A landscape with many valleys, sampled at points; each row gives a point and its height.
From any point a ball takes the steepest step (drop divided by distance) to one of its 2 nearest points. It stops when none of these is lower. Distance is the straight distance between rows; heights are no part of it.
q30: [ -2   3 -13   9 -10  19  13  19   3   2   1  25 -35  -7  25 -23   7 -12
   1  -1 -30]  (h 912)
q220: [  2  -9  22 -25 -34  14  19  36 -15 -23  11   9 -12  -5  16  -1  47  22
  18  -6  21]  (h 550)
q782: [ -6   7  -5  18  26 -11 -10 -30  -1  -5  -1 -10 -25 -20 -18  -9  -6  -3
  34   5   1]  (h 613)
q258: [  6   2  13  12 -18   2   3  -4 -14 -16   3   8 -42   5   8 -34  -3  22
  -1 -23 -12]  (h 212)
q50: [  0  12  -9  11  -5 -19   6 -46 -23 -29   4   3   7 -11 -14   5   1  14
  13  -1  34]  (h 741)
q306: [  7   1   2 -13   8 -12   9 -53 -35 -27   0  -6  15  -2  -5  -2 -11  11
  16 -11  30]  (h 781)
q343: [ 29   4  -6 -19  42   7 -17 -15  33  15  -3 -19 -15  -6  -2  21   7 -15
   7  18   7]  (h 543)
q452: [-14   1  -9  11  -6 -15  14  23  18   7  11  -7 -21  -9 -18   9  31   7
  11  30  -2]  (h 551)
q948: [ 14 -21  16  23 -34  32   0  18  -9   8 -30  -6 -21  28 -15 -34  17  11
   0 -17 -19]  (h 200)
q871: [  0 -21  11 -11   8 -14  16 -29 -35 -16  10   0   2   8   1 -15 -12  24
   4 -28  28]  (h 825)
q453: [ -9  20  -5 -12  23  21   5 -10  21 -17   3  -3  16 -52   3  16   4 -22
   6  25  -2]  (h 456)
q228: [-31  23 -13  12   9   0  25  11  17  14   2   1  17 -41  12  23  17 -17
 -22  22 -23]  (h 233)
q85: [-10   2  -2  11   9  -2  -7  10  11   8   8  -5   8  -7  -8   2   5  -4
   2  11  -7]  (h 455)
q677: [ 13   4 -10 -21 -24 -21  -3  -4 -10   0   4  11  42  11  21  30   6  20
 -16   2  11]  (h 588)
q13: [  3 -17  11 -25 -14 -10  10  18 -13 -15  19   5   6   7   7   8  24  19
  12  -5  28]  (h 488)
q768: [  6 -32  13 -26   1  -6   7  15  -6  -5  11 -12  16  18 -11   2  16   9
  11   2  34]  (h 411)
q393: [-25  11 -14  21 -25 -29  15  16   1  -8   7  -4 -14 -19 -22  11  23  21
  20  20  -7]  (h 623)
q688: [-24  -1  10  25 -54 -11  13   4 -44  -6   0   6  -9   8 -14 -21   9  24
  17  -8 -11]  (h 748)
q868: [ 12   1  13 -19 -31  17  22  48   0 -20  11   3 -27  -7   9  -1  40  18
  11   6  -3]  (h 518)
q599: [ 11 -43   8 -23   6  -9  10  12 -11  10   1 -12  26  42  -5  -2 -11  -9
   5  -2  25]  (h 296)
q437: [-14  -7  12  15  28   5  -9 -26  -3 -11  -9  -9 -12 -16 -25 -24 -13  -4
  16 -10   6]  (h 558)
q522: [-24   7 -10  10  -3  -6   3 -27  -5 -29  12  16   5 -30  -4   2  12  15
  13   5  31]  (h 691)
q328: [ 11   0   5 -16  11   0 -10  -4  15  20   3   9  32  24  26  23 -23   4
 -59 -13  22]  (h 192)
q146: [ 28  -7 -15  -8  13 -17  11  18  16  10  20  -8 -38  22  -6   8  20  -6
  17  11  29]  (h 571)
q753: [ 25   6 -19  -4 -26 -40  -1 -11 -16   0   4 -11  12  23   1  15 -26  14
   5   6  -8]  (h 656)
q417: [ 18 -26  12 -15 -10  -7   1  27  10   3  11  -3 -24  30  14 -10 -13  14
  -4 -10 -12]  (h 401)
q881: [  8  16 -13   6  14  -7 -24  -8  14  23 -32 -22  27   8 -30  27   9 -20
   5  37  -1]  (h 789)
q498: [ 16  -3   8 -12  13   0 -10 -12  -2 -13   1 -31  17 -27 -23   8  -7 -12
  30  19 -11]  (h 603)
q541: [ 17   4   0  -5 -48  12  17  49   5  -6  10   4 -42   6  18  -4  22  21
   2   3 -25]  (h 484)
q531: [ -8  10  -7  20  12   5   4  -6  17  -8   0   7 -44 -25 -10 -12  20  -5
  22   2   8]  (h 614)
q681: [ 11 -12  -4  -6  15   5  -1   3  11  23   2   8  21  36  17   8 -23 -15
 -30  -5  32]  (h 76)
q816: [-25 -14  19   9 -15  15 -14  22  -2  -4   1  15  19  -3   9 -18 -15   2
 -16 -19 -25]  (h 862)
q495: [-24  24 -13  19  14  -3  -5  -2  19   3  -6  -3 -17 -51  -3   4  -3  -1
   4   3 -46]  (h 350)
q289: [ -2 -25  22  13  -8  16 -12  25   2  11 -21 -16 -27  15 -25 -29  10  -4
  21  -3 -28]  (h 282)
q357: [ 12 -13  12  13 -27  23   5   4 -15  -7 -16   7 -38  15  -3 -40   7  17
   2 -25 -12]  (h 137)
q730: [ 11  -3  26 -35  -3   6 -23  -3   1 -12 -16  -9  58   4   6  23   4  15
 -36  -4  20]  (h 643)
q607: [-25  18  -1  25 -50 -26  22   9 -28 -17  12   3 -22  -7 -17  -3  19  27
  16   7 -14]  (h 702)
q657: [-17  19   2 -13   7  19  -2  -6   9 -19   5   4  42 -51   8  21   9   0
 -10  11   7]  (h 348)
q855: [  5 -17 -10  12  -3   9  20  12  -5   9   1  20 -29  32   0 -23  17 -18
   7  -2  24]  (h 594)
q409: [ 16   5   3 -35  -9  -8 -10  -1   8 -18   7  -3  40  -7  15  22   7  18
 -17   5   1]  (h 541)
q137: [-34  -6  14  22  26  26  -4  -4   0   0  -4   8  14  -5 -17 -20  -3 -24
 -16 -20  35]  (h 711)
q987: [ -7  19 -15  11   8   0  -1 -27  -7   3  -8  16  40  14   3  12  -7 -16
 -33 -12  44]  (h 834)
q147: [ -7   8  12 -33  -5   0  -4  14  12 -12  14  11  34 -35  26  21  14  16
 -22   1  -9]  (h 471)
q592: [ 11  -9   8 -11  15  -5 -19   5   6   6  -2 -37  -4  -4 -29  11  -7 -10
  42  20 -29]  (h 680)
q650: [  4  11  -7   1   6  -6  -3 -23  -4 -12  12   5  -6 -17  22 -13 -28   0
   0 -17 -21]  (h 379)
q241: [-29  13 -11  23  13   6  -2  10  19  25   2   4  19 -15  -5  11   7 -25
 -17  16  -5]  (h 349)
q582: [ 20 -11   0  -4  -6  -3  25  15  -2  -3  13   5 -37  29  -4 -11  19  -2
  21   5  29]  (h 583)
q134: [ 12   1 -11   2  19 -10 -35  -3   7  22 -14 -34  -7   9 -23  24 -18  -4
  32  10 -34]  (h 725)
q84: [ 16  11  -6 -16  16  15  -3 -13   5 -17 -12 -12  28 -27 -11   5  -6 -25
  15  27   2]  (h 535)
q564: [ 21   4 -19  -2  -1 -19  -8 -23  -4  12 -10 -10  14  18  -5   8 -28  -8
   7   5 -13]  (h 688)
q713: [-23   4   4   9 -13  25   4  26   0  -4  14  30  -5 -12  32 -14   0  -6
 -21 -17 -32]  (h 895)
q308: [ -9 -22   2   9   8  16  14  10   2   9  -4  19  -8  22   5 -22   4 -21
   1  -9  11]  (h 609)
q968: [ 24 -16  12 -11 -38  -3   7  41   1   1  13  -5 -38  26  13 -10 -16  23
  -1 -10 -29]  (h 443)
q967: [ 21  -6  -9  -2  32  -9  -8  -1  24  20  13  -6 -27  20   0   9   3  -8
   6   8  23]  (h 560)
q880: [-20 -17  19  11  30  24  -9   1  15   1  -7   0  -6 -13 -28 -18   8 -20
  14   3  28]  (h 635)
q74: [  2 -11   7   6  17 -18   0 -40 -27   2  -9 -15  -4  19 -17 -23 -43   8
   0 -29 -10]  (h 874)
q748: [-23  14 -13  11   4   2  18 -11   9 -18   6  14 -19 -36  -4   1  23   5
  14  15  28]  (h 648)
q482: [-10   2  11  13  20  13 -10 -15   0 -15   5  -1  -9 -20   4 -27 -21 -13
   4 -27 -15]  (h 469)
q217: [-30 -19  19   3 -17   6  -3   6 -23 -14   2  20  24  -6   4 -21   3   6
   9 -14  -9]  (h 821)
q219: [ 19  10 -17 -23 -39 -25  -3 -10 -22  -1  -7   7  40  29  12  28 -19  16
 -16   6   5]  (h 615)
q388: [  7   4   0   3  -6  -9  -1 -14  -4 -15  19  16 -33   2  21 -19 -22  19
 -14 -27 -19]  (h 297)
q999: [-24  -7   6  10  13  10  -3 -10 -11  -7  -6  14  35  -1  -3  -3   1  -9
 -13 -18  44]  (h 782)
q479: [ -5  32 -18   6  24   3 -20  -1  28  18 -11 -12   4 -33   4  25 -11 -15
 -12  10 -43]  (h 483)
q83: [ 18  32 -10 -10  39  14 -14  -9  35  21  -8 -16  -3 -28  11  26   3 -24
 -10  22 -19]  (h 523)
q555: [-36  16 -18  16   0  -6  25   8  13  -4  -5   3   0 -50   4  13  21  -8
   0  21 -25]  (h 92)
q145: [ 21   5 -10  -2  21 -10 -38 -14  11  29 -39 -28   9  28 -25  31 -10 -11
  10  21 -19]  (h 757)
q695: [-22 -20  33  10 -34   7   5 -12 -49 -18  -2  10   2   2  -5 -31   4  22
  17 -25  -5]  (h 780)
q990: [ 11 -28  12   4   2  -6 -14  23  10  18  -9 -15 -28  29 -13 -22  -6   4
   5 -13 -12]  (h 339)
q820: [ 13  30  12 -20   9  18 -22  -4  18  11   0   2  35   7  26  22 -14   3
 -69   0  13]  (h 287)
q458: [ 11 -37   4 -14  24   5   3   0  -1  20  -4  -2  24  35   4   1 -21 -15
 -14  -9  26]  (h 186)
q720: [  6  33 -29   5   5  -3  -1 -23  -5   1 -14  13  26   8   2  17 -10 -24
 -26   6  14]  (h 856)
q261: [ -7  10 -20  22   3  17   3  23  17  24  -1  21 -41   9  19 -13  -1 -17
  -4  -2 -30]  (h 917)
q939: [  1 -18  16   5   4 -18  14 -32 -34   1   5 -14 -23  26 -10 -30 -21  20
  13 -26   4]  (h 857)
q614: [ 11   3 -12  -5  -3  -7   0  15  18  38   8   9  18  14  27  21 -19 -19
 -29  15 -17]  (h 876)
q233: [ 16  33 -30  -1   0  -4  -3 -13  10  21 -14  16  19  19  19  26 -24 -22
 -34   7  -6]  (h 867)

Where does a ball stop that starts at each point below?
q146: q555
q13: q681
q30: q555
q695: q555
q261: q555
q134: q657
q871: q357
q437: q357
q233: q357
q868: q357

Two balls start at each pair of points below. Name the first point that both come to, or write never.
q855 / q990: never
q219 / q85: never
q531 / q880: q437
q137 / q748: q437
